Each row is a point on a landscape with many valleys, with its height.
A ball rolls from a point to the lowest of its 2 nearest points, and stops where none of them is lower. Distance is the straight distance between rows; heights are no part of it.
j_219 height 553: [158 100 122 169 136 107  90 124 129  95  43 148 139 124  91 154 122  75
 179 156 158 131 114 114 131 150 125  45 120 111 119 107 148 182 128 111
 125 131 117 132 110 133 114 147  86 162 170 166 114 120 103 170 205 116
 100 123]
j_576 height 384: [ 97 135 156 183  87 111  97 152 144 139 174 116 171 138  97 144 131 181
 118 187 124 154 191 136 154 141 107 147 144 144 143 126 157  85  90 135
 192 127  82 139 111 251 174 132 130 118  97  98 136 104 101 104 134 143
 128 153]
j_332 height 651: [139 176  96 115 131 126 131 144  75 126 166 154  85  84 140  69 119 101
 106  39 115 139 131 137 174  92 148 149 146 118 143  79 170 152 168 137
 126  99 115 154  89  86 144  72 109 150 116 129 109 119 143  97 144 119
 172 154]
j_560 height 349: [126 122 197 161  73  77  94 149 156 153 129 123 189 132 118 197 157 169
 115 235 136 159 176 152 130 142 131 146 115 153 126 158 130  91  72 134
 149 135  75 102 141 242 150 128 148 125 146 126 142 140  78 111 133 173
 107 152]
j_414 height 298: [145 102  94 115 141 142  92 106 140  81 173  89 151 152  94 109 101 129
 131  96  80  43 101 136 113 117 142 130  98 158 158 157 141 121 150  91
 138  77 174  84 107  92 138 169 106  87 127 148 123 160 154 187 103 101
 118 113]
j_721 height 239: [120 147 108 152 139 103 134 128 168 116  94 146 143 104 149 110 105 131
 144 190 157 129 158  74 116 157 130 117  88  99 112 130 116 111  76 132
 158 144  73 139 152 215 145 136 145 162 145  89 119 188  84 102  96 125
  76 160]
j_716 height 731: [127 110 167 160 108  93  83 141 150 175  71 139 137 146  79 182 143 100
 155 171 144 168 127 186 127 168 142 128 148 118 127 105 156 163 134 146
 127 158 134 143  82 132 140 145 115 114 144 153 108  76 105 155 209 157
 147 119]
j_494 height 476: [ 91 133  37 105 204 172 159  98 136 132 129 167 111  87 179  92  90 114
 132  83 131 103 129  79 110 179 132 109 143 138 102 112 105 109 130 159
 132 122 161 176  97  87 115 124 136 155 140 138  85 133 126 122 117 106
 125 139]
j_476 height 277: [141 115 139 156 142 106 131 113 155 112  86 133 169 112 105 141 140 122
 158 219 141 139 135  82 133 162 111 107  94 135 115 162 122 126 104 120
 149 133  99 138 153 227 116 155 128 139 185 140 102 122  82 124 124 122
  52 144]
j_425 height 158: [187 169 115 121 168  99 164  98  77  79 125 150 132  98 122 102 176  58
 112  92 134 139 114 122 141  72 131 130 114  94 117 144 138 137 121 143
  93 144 112  71 113 112 110 111 124 127 204 143 111 128 137 101 116 119
 102 142]
j_522 height 347: [130 131  91 140 122 165  98 140 140 169 181 130 134 118  93 108  75 132
  92  80 104  64 111 163 135 131 101 156 155 205 161  96 153 102 172 140
 148  61 175 168  44  93 115 158 112 105 123 116  84  89 144 181 142 112
 133 121]
j_375 height 442: [102 113 145 131  80 124  90 162 119 146 170  92 144 154  96 173 122 166
  91 134 125 135 141 187 132 108 148 146 132 157 161 104 167 115 145 118
 141  99 131 123 101 131 156 138 131 100  85 103 152 131 150 146 133 154
 160 129]
j_459 height 672: [165 108 127 103 129 114 136 121 133 126 169 145 133 148 119 130 158  98
 133 140 110 111  78 150 119 121 146 151 134 145 116 173 147 150 189 100
 129  96 193  97 104  72 137 145 121 120 159 196  83  94 127 161 162 104
 134 118]
j_33 height 735: [140 196 148 132 128  98 101 127 124 169 119 113 153 134 136  80 127  98
  84  97 151  95 171 130 180 100 123 179 122 126 127  80 144 122  71 191
  92 194 120 125 118 151 118 148  93 137 179  79 138 130 104 123  83 188
  96 153]
j_994 height 710: [114 160  83 125 200 153 137 127 101 135 118 112 114 116 156  83  82 108
 109  41 140 128 176 114 118 143 136 130 132 123 143  45 146 114  99 193
 113 179  84 155  73 137 150 117 112 103 141  95 132 144 131  93 104 143
 171 125]
j_807 height 409: [140 133 106 123 137 138  98 112 181 206  93 134 148 120 127 121  52 107
 122 108 146  82 131 145 135 139 119 124 140 170 151  74 137 109 122 172
 127 138 141 155  79 122 104 157 109 106 125  50 104 130 120 167 115 138
 105  94]
j_151 height 483: [124 100 195  95  90 155 150 120 164 131 146 117  95 160 137 164 132 166
 155 145  95 130  92 150 134 118 140 136 156  98 144 163 121 153 135  71
 133 114 159 112 207  67 142 120 139 128  60 132 165 107 142  90 145  93
 170  88]
j_882 height 688: [176 129 122 115 132 118 127 128 112 168 153 138 135 152  81 153 118  88
 133 120 106 129  94 180 111 144 150 173 131 171 112 139 166 133 195 140
 123 103 190  98  29 107 140 143  97  72 160 165  83  48 138 142 177 118
 144 100]
j_461 height 154: [132 130 109 159 176 135  98 112 109  73 124 119 105 120 111  73 112 135
 157  88 119 116 142  73 148 130 109  96 124  86 123 107 130 135  95 136
 134 152  97 123 146 173 144 152 106 150 153 113 134 132 113 111 121  95
 131 135]
j_412 height 638: [111 169  75 117 151 123 156 132  71 116 176 129  97 107 164 106 123 124
  92  53 130 159 161 139 108 156 150 172 143 133 141 102 156 101 160 147
 130 116 111 142  62 155 167  75 139 131 117 124  77 116 141  89 129 138
 176 157]
j_205 height 312: [122 142 162 145  57 102 113 143 152 132 157 140 152 134 132 155 166 146
 108 217 142 140 150 139 149 103 113 155 105 138 139 179 112 121 111  97
 162  99 105 126 155 175 123 114 141 144 116 120 110 136 109 130 117 140
  85 154]
j_701 height 609: [165 139  53  84 196 149 223  85  57 105 126 148 114 113 184 101 128 103
 100  65 119 134  99 110  56 131 154 124 121 149 131 168 143  95 161 123
 104 110 111  98  94 106 122  78 168  80 149 156 104 140 185  92  81  98
 162 116]
j_519 height 745: [169 141 168 148 118  59 119 126 134 161  47 138 143 114 123 170 168  77
 142 163 164 150 123 156 140 142 155 136 143 113 130 114 137 191 123 142
  96 175 102 116  99 137 140 147 100 134 178 131 107 138  81 146 167 156
 113 116]
j_280 height 297: [144 174 197 138  94 141 118 131 110 160  98 141  84  98 157 118 158 101
 107 105 138 147 123 123 190  77 137 127 160  80 114 100 103 161 104 153
  95 181 121 136 170  76 108 105  99 159 122 100 160 130 119  94 127 150
 140 129]
j_921 height 189: [102 129 157 168 106 117  70 149 146 167 107 130 127 130  87  86  90 114
 132 125 140 117 170  96 169 139  95 100 156 108 127  62 160 146  96 155
 146 148 122 194 103 121 127 123  99 170 106  86 150  94  80 168 173 141
 145 137]
j_617 height 583: [ 95  79  97  75 148 162 169 121 113  41 149 126 121 133 139 104 160 159
 146 104 100 118 111 126  79 112 131 109 125 101 140 179 100 124 138  68
 137  96 175 116 178  70 140 101 171 129  66 168 167 196 181 146 113  98
 164 130]
j_53 height 309: [ 72 116  79 148 105 143  91 145 137 122 187 120 143 121  99 139 103 169
 112 121 126  87 134 164 104 158  90 149 141 197 143 107 142  83 154 108
 174  60 152 162  67 138 105 132 142 123 102 135 102 124 159 168 138 145
 133 144]
j_734 height 217: [145 144 116  92 121  90 169 130  88 107 144 167 119 111 136 144 179  83
  97 118 135 168 121 141 113  89 148 129 132 117 116 168 118 131 170 142
  82 119 145  98 133  81  93  94 148 142 162 178  96 139 174 125 121 158
 109 138]
j_741 height 535: [150 100 137 154 131  97  78 132 160 143  74 140 164 127  93 132 125 107
 192 196 159 120 117 102 138 177 114  98 156 129 123 131 121 165 128 111
 139 126 170 171 110 138 109 163  91 170 164 167  83  97  92 211 186 127
  77 121]
j_856 height 272: [ 99 125 109 119  80 138 106 144 165 132 157 140 128 114 145 157 111 154
 111 156 126 102 148 119 115 132  99 113 115 176 146 129 117 109 153 103
 160  82 134 157 117 127 113 129 143 161  84  98 101 170 149 162 113 142
 110 139]
j_614 height 280: [125 138 102 158 112 144 125 134 118  99 162 153 103  99 105 119 150 134
 130 167 119 144 133 119 132 113  96 126 139 143 114 158 130 103 156 111
 157  92 136 143 104 146 104  91 122 136 136 157  87  82 127 117 164  93
 119 142]
j_660 height 385: [ 81 100 154 142 131 140  87 143  98  43 177  77 120 128  74  61 152 186
 182 103 100 122 147  65 169 101  99  91 141  63 143 122  96 145 100  96
 127 110 123 113 191 121 144 123 116 158  99 158 199 147 138 147 103 100
 148 149]
j_955 height 436: [161 153  69  98 140 147 156 123 124 171 111 171 121  95 155  93  70  78
 101  71 146  89 127 126 140 105 128 110 130 162 139  73 126 104 134 172
 111 136 124 140  76  93  91 128 135 130 148  85  99 167 144 126  99 110
  89  85]
j_552 height 369: [ 74 110 132 137 123 170  88 137 124 111 222  70 135 154  97  83 126 188
 127  71  83  79 127 159 126 130 101 167 153 165 152 132 147 106 135 117
 145  96 165 134 114 105 136 169 116  95 100 148 132 103 172 175  97 120
 184 132]
j_831 height 322: [126 173 117 137  78 138 161 108 118  89 175 156 110 110 169 126 178 147
 112 199 149 151 134  93 143 105 100 157 118 102 134 195 115 111 140  85
 154 100  84 134 170 186 130  87 152 145 128 124  90 127 119  85 100 105
  95 146]
j_235 height 457: [130 115  54 107 159 144 133 118 131 106  91 175 135  79 151  92  74  78
 126  92 148 106 144  88 114 135 132  70 116 131 129  94 114 110 122 139
 154 117 111 150 104  85  93 121 135 180 147 131  97 195 138 154 113 114
  80 127]
j_864 height 516: [121 111 172 175 113 121 101 125 152 126 106 127 148 138 116 147 172 148
 181 213 163 119  96  86 163 135 108 125 153  97 126 146  96 164 138  89
 126 131 162 149 179 119 123 164 101 177 153 179 111  94 101 201 143  94
  99 133]
j_558 height 128: [162 141 160 169  67 120  95 139 140 167  77 155 104 105  96 120 135  88
 123 170 135 115 123 131 195 120 105  97 153  94 133  89 157 180 133 113
 139 146 122 177 122 107  99 130  91 162 133  87 123 100  96 139 184 112
 133 113]
j_775 height 270: [147 140  83 122 177 160 188 111 122 138  66 159  72  91 169 122 109  88
 143 138 141 167 117  84 138 144 129  91 139  85 101 123 132 159 115 138
 120 160 114 151 124 112 110  94 136 134 139 134 109 114 111  73 149  87
 139 125]
j_183 height 230: [195 117 144 118  52 111 103 135 172 123 147 100 115 161 144 130 106 137
 117 160 124  71 114 129 178  90 148 134 110 111 166 129 165 148 126  87
 160  97 123 118 140 143 170 124 113 133  78  51 141 179 114 127 108  93
 127 101]
j_756 height 515: [ 37 149  42 104 191 166 156 129  79 127 165 140 115  76 190  80 154 138
 115  79 129 174 193 107  73 175 121 144 150 129  87 126  82  73 129 194
 115 161 126 156 123 132 100 102 169 157 140 154  81 124 157 121  83 159
 142 168]
j_709 height 289: [ 92 134 188 158  77  97  76 162 122 165  98  95 136 137 115 138 134 139
 120 119 121 169 170 148 144 146 135  96 136  92 146  61 170 148  69 160
 133 165  61 155 132 151 161 130 126 166  93  80 202 142  97 118 168 172
 162 145]
j_37 height 407: [109 105 117 145 143 144  73 127 100  32 180 101 137 132  93  49 142 160
 152  84 108  76 124  81 154  99  92 104 121 112 135 129 106 143 128  93
 142 105 180 130 157  96 124 142  98 139 114 169 157 160 159 178  85 106
 134 142]
j_84 height 233: [158 176  95 149 179 169 180 113  87 112 131 153  65  95 148  94 143 103
 113 111 130 156 102 105 141 124 107 116 146 114  87 128 118 153 133 137
 112 142 101 139 126 126  90  91 132 128 166 160 107  62 140  36 152  93
 141 142]
j_602 height 295: [183 160 114 101  77  97 184 103 126 113 138 165 106 103 166 120 174 103
 117 191 144 129  83 117 137  95 136 162 120 102 142 191 116 150 161  96
 126  87 114 111 158 141 147  85 138 144 160 144  69 127 117 109 125  82
  98 135]
j_751 height 382: [123 120 120 117 139 148 102 109 156  94 159 118 129 115 133  65 104 145
 164 118 141  51  97  56 159 127 104 128 122 121 134 133  89 142 140 103
 131 104 193 179 172  85 118 158 106 173 110 146 112 145 118 182 102  76
 118 129]
j_306 height 499: [129 127 183 124  79 138 126 117 153 100 131 130 104 140 139 135 182 159
 160 185 122 129  97 112 156 120 123 140 143  81 124 168 108 167 138  90
 131 109 146 139 190  91 147 117 130 144 113 159 138 123 105 151 156  97
 146 126]
j_629 height 359: [111 106 174 144  97 152 114 146  83  74 136  98 113 140 113 102 166 166
 146 111 113 157 137 108 157  87 117  90 138  56 119 117 128 150  80  86
 136 124  69 107 187 141 141  83 126 164  76 106 205 155 140 101 139 100
 164 126]
j_800 height 691: [154 156 145 158 142 103 186 112 139 168  60 141 127 154 136 168 143 109
 129 186 155 166 113 143 116 133 142 129 115 132  97 146 139 138  90 130
 110 183  71 107 134 192 138 122 132 109 170 101 134  91  90  58 125 135
 108 100]
j_808 height 77: [195 183 107  97 165  91 165 133  72 155 132 125 134 109 138 110 124  80
  95  54 138 154 119 143 129  66 151 148 132 146 121 116 136 127 143 191
  71 147 130  79  83  87 102 118 112 100 193 141 115 109 149  73 107 159
 111  91]
j_350 height 336: [104 116  83 108 176  96  74 155 100 101 149 102 167 132 113 108  97  94
 106  40 115 116 162 154  95 139 152 145 126 153 134  84 175 128 132 170
 126 124 138 123  46 125 158 153 113 114 126 148 129 154 157 185 141 164
 156 143]
j_720 height 260: [107 113 133 138  91 125 120 164  91  87 149 143 111 119  83 168 168 138
 120 120 122 186 130 165 103 105 101 122 127 122 120 144 132 119 170 103
 145 100 122 110  96 117 118 101 140 128 108 186 126  79 168 126 167 133
 138 155]
j_303 height 658: [127 128  88  81 138 122 162 110 143 114 180 135 153 146 144 131 161 117
 116 142 116 106  90 114  87 130 135 154 102 163 117 221 111 108 162 109
 117  99 179  88 144 127 111 132 144 111 144 163  87 126 144 135  97 113
 121 120]
j_462 height 262: [168 168 143 111  97 122 148 127 109 146 131 171  88 104 149 134 169  96
 110 151 134 143 116 128 162  82 148 125 135 117 131 132 125 166 143 115
 115 129 120 126 140  90 105 106 122 157 145 116 116 141 125 109 146 127
 122 118]
j_493 height 163: [173 169 135 138 165 130 158 110 111 164 156 142 123 125 141  79 136  89
 113 105 118 114 105 122 165  99 127 180 142 127 108 133 113 139 148 192
  77 164 175 104 112  89  97 138 109 120 183 148 113  66 129  99 117 134
 119 115]
j_959 height 335: [127 108 125 144 138 136  59 129 127 106 205  93 183 166  61  91 110 144
 136 103  94  61 118 142 147 117 111 176 131 150 150 142 159 121 155 110
 129  96 183 108  89 125 133 180  87  80 117 180 132  97 141 191 120  95
 156 117]
j_502 height 263: [165  94 143 121 100 129  73 117 177 104 138  95 153 153 104 138  73 145
 144 134 108  52  99 127 136 111 134  92 105 159 177 120 145 137 122  73
 161  85 145 121 124 127 152 164 101 109  74  95 144 187 132 182 106  97
 131 105]
j_240 height 645: [146 109 107 114  89 141 174 141 127 138  88 141 101 123 149 192  97 119
 113 137 136 153 118 152 105 140 129  92 106 136 131 128 140 110 141  91
 160  84  87 131 110 136 133  85 164 109  87  87 119 160 143  84 135 109
 134  94]
j_465 height 458: [140 116 190  81 119 132 133 131 163 193 104 124 123 129 137 168 141 116
 138 146 150 132  98 145 140 133 134 146 151 129 111 142  95 143 146 172
  82 166 206 138 154  47  86 155 119 123 145 149 135 104 137 151 126 175
 126 113]
j_777 height 465: [ 81  86 188 108  78 154 102 140 146 162 148  97 145 156 108 158 118 174
 131 135 104 111 112 172 138 125 128 135 137 151 145 126 122 130 141  98
 137 105 143 127 177  86 148 134 135 130  55 101 164 134 129 161 127 151
 145  96]
j_204 height 234: [147 143 100  83  67 103 120 137 133 142 206 153 121 107 136 122 117 126
  94 146 130 111 131 150 148 116 143 174 132 148 162 120 141 136 191 100
 171  39 150 164  98 111 148 106 129 147  99  98  73 167 127 162 124 113
 124 135]
j_934 height 721: [112 167 101 119 165 125 134 121 110 146 120 118 125  95 171  81 102 102
 101  70 150 100 184 112 117  98 158 168 115 115 125  90 112  99  95 181
  90 184  82 121 114 149 130 132 135 123 155  79 145 179 142  88  63 171
 110 141]
j_497 height 241: [128 135 136 106 176 105 129 114 148 140  96 137 129 130 155  87 148  94
 149 110 136 129 108  85 133 147 164 159 122  79 134 144 117 168 131 145
  95 158 141 136 138 101 158 137 101 136 150 150 106 152 101 155 149 112
 139 127]
j_676 height 532: [102  72 171 128 166 144 107 132 178 165  88 100 181 190  92 170  92 181
 173 157 103 113 124 143  91 164 142 112 103 175 127 146 114 125  99 127
 126 140 157 113 139 135 148 173 120  95 106 173 167 107 111 165 141 150
 119 103]
j_889 height 331: [117 168 171 161  97 116 133 139 114 162 103 138 101 114 125 140 146 119
  98 115 131 170 157 149 156 101 128 125 139 103 120  85 149 142  89 145
 104 179  80 129 131 146 131 119 130 143 117  94 162 116 117  70 141 161
 145 141]
j_685 height 314: [169 128 111 158 113 106 118 117 194 162 107 136 181 133 124 144  82 143
 152 223 142  76 120 105 133 162 107 127 100 167 123 149 118  98 123 109
 156  97 141 137 122 197 115 165 123 132 163 102  87 127 103 151 104 128
  35 128]
j_123 height 655: [150 142 104  96 103 135 218 119 106 172  86 127  98 141 170 177  98 124
  97 126 141 152 108 159  90 103 154 126 103 145 153 119 128  91 142 113
 129 118  72 130 139 146 128  90 192  76  77  47 147 168 143  47  82 120
 130  85]
j_260 height 348: [142 130 142 116 113 113 142 119 212 217 107 134 199 150 130 170  85 130
 143 208 140  91 129 145 107 172 125 168 108 196 135 147 100  89 129 150
 142 127 159 141 118 174 128 173 127  76 133  86  92 118 102 159 105 154
  85 122]
j_727 height 300: [114 118 106 110 150 189 178 127 176 173  76 150  79 126 173 135  95 133
 169 152 133 142  97 115 135 176 121  91 152 109  93 122 102 149 111 129
 134 148 143 185 152  83 103 121 149 157 118 129 127 101 110  84 150  81
 146 110]
j_436 height 698: [144 156 118 112 171 138 149 138  96 166 103  87 122 156 137 130  84 124
 106  41 119 159 144 172 121 112 137 141 133 141 155  66 167 117 109 183
 102 194  84 112 100 132 164 142 119  75 129  88 156 127 146  59 107 167
 178 112]
j_537 height 430: [120 135 225  99 107 152 170 129 153 180 106 129 118 134 146 163 156 148
 135 162 152 134  94 142 146 134 119 123 127 134  78 167  58 122 111 144
  99 162 154 109 227  79  75 139 154 131 125 125 177  98 131 108 110 165
 102 125]
j_960 height 485: [131 107 116  85 144 142 145 120 159 202  83 147 122 136 115 180  92 106
 136 125 119 112  95 184 110 147 160 122 132 184 129 112 119 106 160 180
 106 142 202 138 104  31  77 151 128  81 135 144 122 102 142 154 132 150
 129  82]
j_850 height 685: [173 146 139 150 128 158 156 135 104 143 150  94 102 145 126 135 118 123
  89  86 110 124 130 152 127  87 100 143 127 145 152 114 148 129 117 130
 116 157 124  89 123 130 138 139 121  80 125  84 145 114 156  89 107 138
 147 111]
j_217 height 673: [167 153 107 135  89 142 121 140  66 107 187  97 114 122 113 119 126 140
  65  54 108  96 127 187 153  61  97 144 128 162 169  96 172 125 156 116
 114  91 101 113  98 127 130 116 127  75 114  99 149 124 178 110 103 129
 169 125]
j_411 height 201: [133 108 163 135 127 100 113 127  54  64  98 137 110 125  70 167 191 108
 107 139 130 199 139 169 108  86 105 103 121  95 124 137 145 128 127 109
 113 151  78  61 119 138 100  99 130 114 162 176 158 109 163  97 170 157
 124 147]
j_954 height 495: [ 96 166  63  81 189 151 185 121 116 147 155 150  99  90 212  89 101 110
 121  78 139 128 147 113 108 147 159 154 129 118 107 133  83 104 125 183
 108 159 142 165 134  92  95 100 157 155 140 103 100 162 143 112  65 145
 129 147]
j_175 height 704: [144 125 164 180 137 122 135 136 163 171  91 114 146 168  97 159 100 143
 137 173 130 148 149 134 124 180 136 120 137 140 100 124 174 125  88 130
 141 153  65 136 116 235 160 135 117 108 131  83 151  91  73  76 165 113
 127 118]
j_531 height 240: [124 168 114 183 128 166 136 129  84 106 182 150 101  93 115  81 140 137
 104 121 135 120 151  90 139 111  46 122 134 144 113 119 118  93 121 118
 152 110  99 152 135 176  98 103 131 140 146 128 107  75 128  70 102 116
 126 158]
j_693 height 596: [113 114  59  98 180 161 161  99  98  66 150 114 111 115 150  80 127 134
 131  63  99 103 106  96  81 138 139 118 114 142 143 168 109 109 149 114
 121  97 150 114 137  96 111 124 168 107 119 159 121 169 174 124  75  80
 149 123]
j_736 height 414: [129 105 175 170  62  95  56 158 142 120 165 101 177 158  87 149 107 160
 114 174 122 115 174 143 163 111 120 112 145 132 174 117 189 124  99 122
 174 110  94 138 124 174 166 138 122 136  86  86 157 153 111 166 144 155
 132 146]
j_523 height 657: [121 109 106 114  86 165 195 149 165 202 112 143  82 124 135 215  97 121
 115 159 124 164 105 177  96 157 130 116 133 161 127 130 122 101 172 101
 162 104 139 169 118 104 115  95 155 102  72 128  95  96 138  87 162 108
 140  96]
j_933 height 224: [141 146 104 124 183 173 153 116  99 119 163 135  87 116 139  97 151 123
 121  96 112 147 109 115 130  99 105 129 156 120  90 159  79 134 142 153
  76 161 162 106 148  82  78 113 136 130 163 190 139  78 143  80 109 143
 151 136]
j_675 height 242: [ 79 140 197 154 102 106  65 142 130 161 104 105 122 128 126 101 125 147
 142 106 137 133 170 118 192 129 124 139 171  72 128  70 137 166  65 177
 118 180 129 163 148 103 150 131  99 168  92 107 191 110  94 162 177 159
 159 140]
j_177 height 572: [151 101 144 186 141  83  58 123  89  65  96 118 144 134  51 122 133 125
 158 143 124 132 141 101 157 122 117  71 119  92 119 122 143 145 120 108
 129 133 126  99 108 157 120 151  72 152 176 185 137 100 120 182 174 116
 110 142]
j_609 height 717: [119  75 164 165 113 104  83 156 167 169  96 122 158 169  78 183  84 163
 151 168 113 144 143 157 115 194 132 106 140 142 122  95 166 132 111 137
 170 127 104 155  97 183 169 160 112 108 105 113 140  84  86 145 183 136
 141 124]
j_17 height 590: [127  68 120 140 179  83  80 127 119  49  93 110 149 143  98 126 144 129
 180 157 134 162 133  93 102 160 148  78  92  96 121 130 129 151 119 102
 136 130 108  91 131 187 160 143 110 149 140 166 148 167 105 153 162 106
 110 140]
j_977 height 329: [ 88 113 162 141 126 142  80 144 127 110 118 117 136 159 128 134 119 162
 133 114 117 147 155 121 133 141 123 111 126 106 127 109 128 126  71 128
 135 132  84 111 174 161 167 134 138 144  86 112 188 146 106 133 145 145
 143 130]
j_983 height 509: [105  78  98 107 179 149 134 132 183 166  79 126 146 156 107 188  95 134
 147 119 115 133 116 149  81 172 130 103 112 180 122 128 132 101 125 143
 122 143 170 133 115 111  92 153 143  71 138 159 122 100 127 136 137 146
 108  94]
j_737 height 605: [123  89 153 133 139  61  98 125 128  56 105 103 162 148 114 158 203 152
 167 173 133 174 124 112 111 131 172 137 103  76 140 145 132 175 119  98
 123 132 104  71 152 166 196 138 113 148 128 179 150 180 129 173 182 126
 156 158]
j_605 height 381: [141 147 124 130 133 119 102 125 163 193 162 116 147 143 127 108  82 126
 120  99 123  92 148 163 137 131 113 176 159 168 154  96 154 126 150 152
 142 116 161 157  57 136 149 154 110  94 128  86 106 107 115 172 139 146
 147 119]
j_94 height 330: [101 142 134 150 147 161 137 103 166 146  81 145 101 108 150 105 102 128
 171 140 141 108 109  74 155 152 116 101 150  81  92 123  65 139 102 143
 111 179 148 174 193  90  83 138 120 180 130 130 158 123  99 111 133 113
 111 117]
j_708 height 194: [119 143 163 149 156 105 115 118 114 108  71 131 109 121 137 115 166 106
 160 124 143 153 120 104 155 127 151 113 133  45 110 114 104 185 105 147
 103 197 117 128 154  93 133 145 103 175 178 167 131 121 107 159 162 128
 154 135]
j_785 height 663: [127 144 111 112  87 141  97 151  80 101 214 107 118 109 114  85 130 130
  87  55 103 101 138 162 169  75 136 167 133 137 173 112 158 141 171 125
 128  85 139 141 105  68 135 106 123 129  98 116 117 137 168 155 101 123
 162 144]
j_185 height 623: [144 158  41 106 207 134 182  92  41  90 174 121 121 109 179  79 120 117
 100  36 119 123 150 118  82 140 150 162 116 139 104 118 151  97 145 163
 108 130 103 109  74 155 148 105 141  94 153 126 100 135 167  79  77 141
 170 129]
j_942 height 357: [ 89 114 128 109 163 160 131 115 164 111 122 125 120 112 158  87 124 146
 183 120 143  92 108  53 130 157 123 105 128 114  90 148  39 125 108 118
 122 136 183 155 210  77  86 148 136 181 134 146 154 142 134 171  77 113
  98 141]
j_710 height 345: [ 73 122  72 126 136 162 113 114 101  89 210  87 128 125 120 116 139 174
 112  53 110 111 134 150  95 153 106 161 139 190 132 123 144  91 166 138
 135  75 146 132  61 124 129 134 143  87 104 154 106 114 179 149 103 140
 165 136]
j_155 height 199: [137 108 124 144 170 118 116 112 138  82  62 123 120 122 128  95 103 131
 149 124 148 110 151  77 134 131 134  83  96  84 107 110  90 131  73 126
 117 175 101 125 189 160 118 148 123 160 151  79 164 182 103 108  91 112
  98 135]
j_953 height 405: [130 124 196 125  83 180 147 134 174 182 118 121 123 170 133 179 121 160
 141 189 125 115 109 146 142 116 120 138 140 169  96 155  96 102 128 104
 118 141 151 116 201 126 107 153 139 102 122 106 153  74 109  90 120 106
 109  84]
j_90 height 198: [177 138 121 127  54 127 133 138 159 159 190 119 138 139 143 140  94 142
  96 159 139  79 113 157 161 100 122 159 129 173 170 129 156 117 159  94
 178  58 130 136  98 156 158 134 117 100 104  61 118 158 125 131  95 101
 124 104]
j_125 height 631: [115 105 122  92 106 119 173 138 137  87 141 142 134 126 165 190 166 138
 116 179 131 173 119 126  69 143 150 141  90 121 126 191 120 113 158  82
 157  92 106 104 156 154 145  80 181 126  96 127 120 181 144 114 132 141
 112 155]
j_637 height 133: [112 127 178 150 108 107  94 136  79  70 105 138 104 117 101 117 210 117
 127 127 134 170 128 120 146  77 110  88 134  49 122 111 131 176 121 116
  99 156 100  88 160  95 108 115 108 171 136 187 167 130 133 135 158 140
 138 149]
j_540 height 644: [124 108  95  80  78  95 166 127 141  96 164 158 151 121 160 163 183 106
 106 161 131 143 104 138  67 118 124 133  84 159 126 220  94  98 179 106
 119  82 165  83 177 113 103  98 174 131 125 146 104 181 169 165  74 148
  83 147]
j_438 height 749: [152 154 193 153 122  62 112 125 115 138  79 127 162 118 131 137 163  84
 111 122 159 159 152 148 148 100 149 160 115 115 125  89 139 164  79 185
  73 200 100  97 111 141 140 141 101 130 193 112 142 154 100 137 121 188
  94 156]
j_112 height 200: [123 139  83 190 173 166 117 122  75  61 158 114 110 111 105  63 104 154
 107  90 121  92 148  76 142 132  81  92 124 133 141  89 147 110 111 107
 167  96  89 157 118 183 126 130 123 129 131 116 133 116 135 114 114  89
 120 163]
j_367 height 677: [104 140 176 125 146 142 205 115 139 159  96 136 124 146 161 170 148 154
 116 140 131 179 138 143 103 155 145 137 121 131  93 167 105 102  82 128
 100 180  83 105 201 181 143 119 169  97 130 104 173 114 107  37 119 141
 122 109]
j_104 height 380: [117 129 158 120 107 162 156 124 207 217 106 139 148 152 139 172 100 151
 138 197 125 128 126 136 114 160 120 146 134 179  87 154  74 110 147 139
 133 126 149 161 154 153 100 160 156 108 121 102  98  68  95 115 127 138
  94 113]
j_434 height 554: [ 81  59 153 108 156 129 139 149 146 116 109 109 145 174 102 196 129 169
 148 126  87 163 117 173  44 152 155  98 109 156 136 158 125 114 134 102
 122 117 139  94 146 118 154 144 156  81  88 186 183 119 149 135 164 142
 145  98]
j_400 height 290: [ 98 104 124 121 158  92  67 141 138 110 118 111 160 147 115  92 124 114
 142 105 129 128 146 123 117 147 149 146 116 121 135  99 124 143 118 163
 131 153 161 120  94 121 161 158 109 141 130 139 136 164 114 188 145 159
 137 140]
j_779 height 665: [131 158 134  78 114 148 220 110 109 152 100 136 103 131 208 149 150 133
  97 136 149 148 109 136 108 111 153 135 128 105 124 159  90  99 118 130
 106 153  97 110 192 126 120  85 186 121 106  76 164 159 137  51  82 138
 120 119]
j_545 height 570: [108  55 103  84 166 145 169 122 121  71 107 136 113 154 130 166 137 152
 161 116  97 165  83 128  62 145 154  86 110 104 133 153 145 121 153  81
 139 105 155 103 134  95 135  93 172 106  76 184 147 137 160 121 152  88
 153 117]
j_10 height 619: [111 100 128 103 114  57 141 134 135  80 101 137 152 128 151 169 179 116
 141 179 138 181 132 122  80 165 179 137  97  85 116 175 132 135 123 107
 129 114 112  90 138 153 167 111 154 149 136 157 117 208 122 162 141 155
 123 176]

Where does a ball stop that starts at each point below?
j_519: j_240
j_751: j_808
j_303: j_205
j_741: j_205
j_994: j_461
j_693: j_461
j_537: j_461
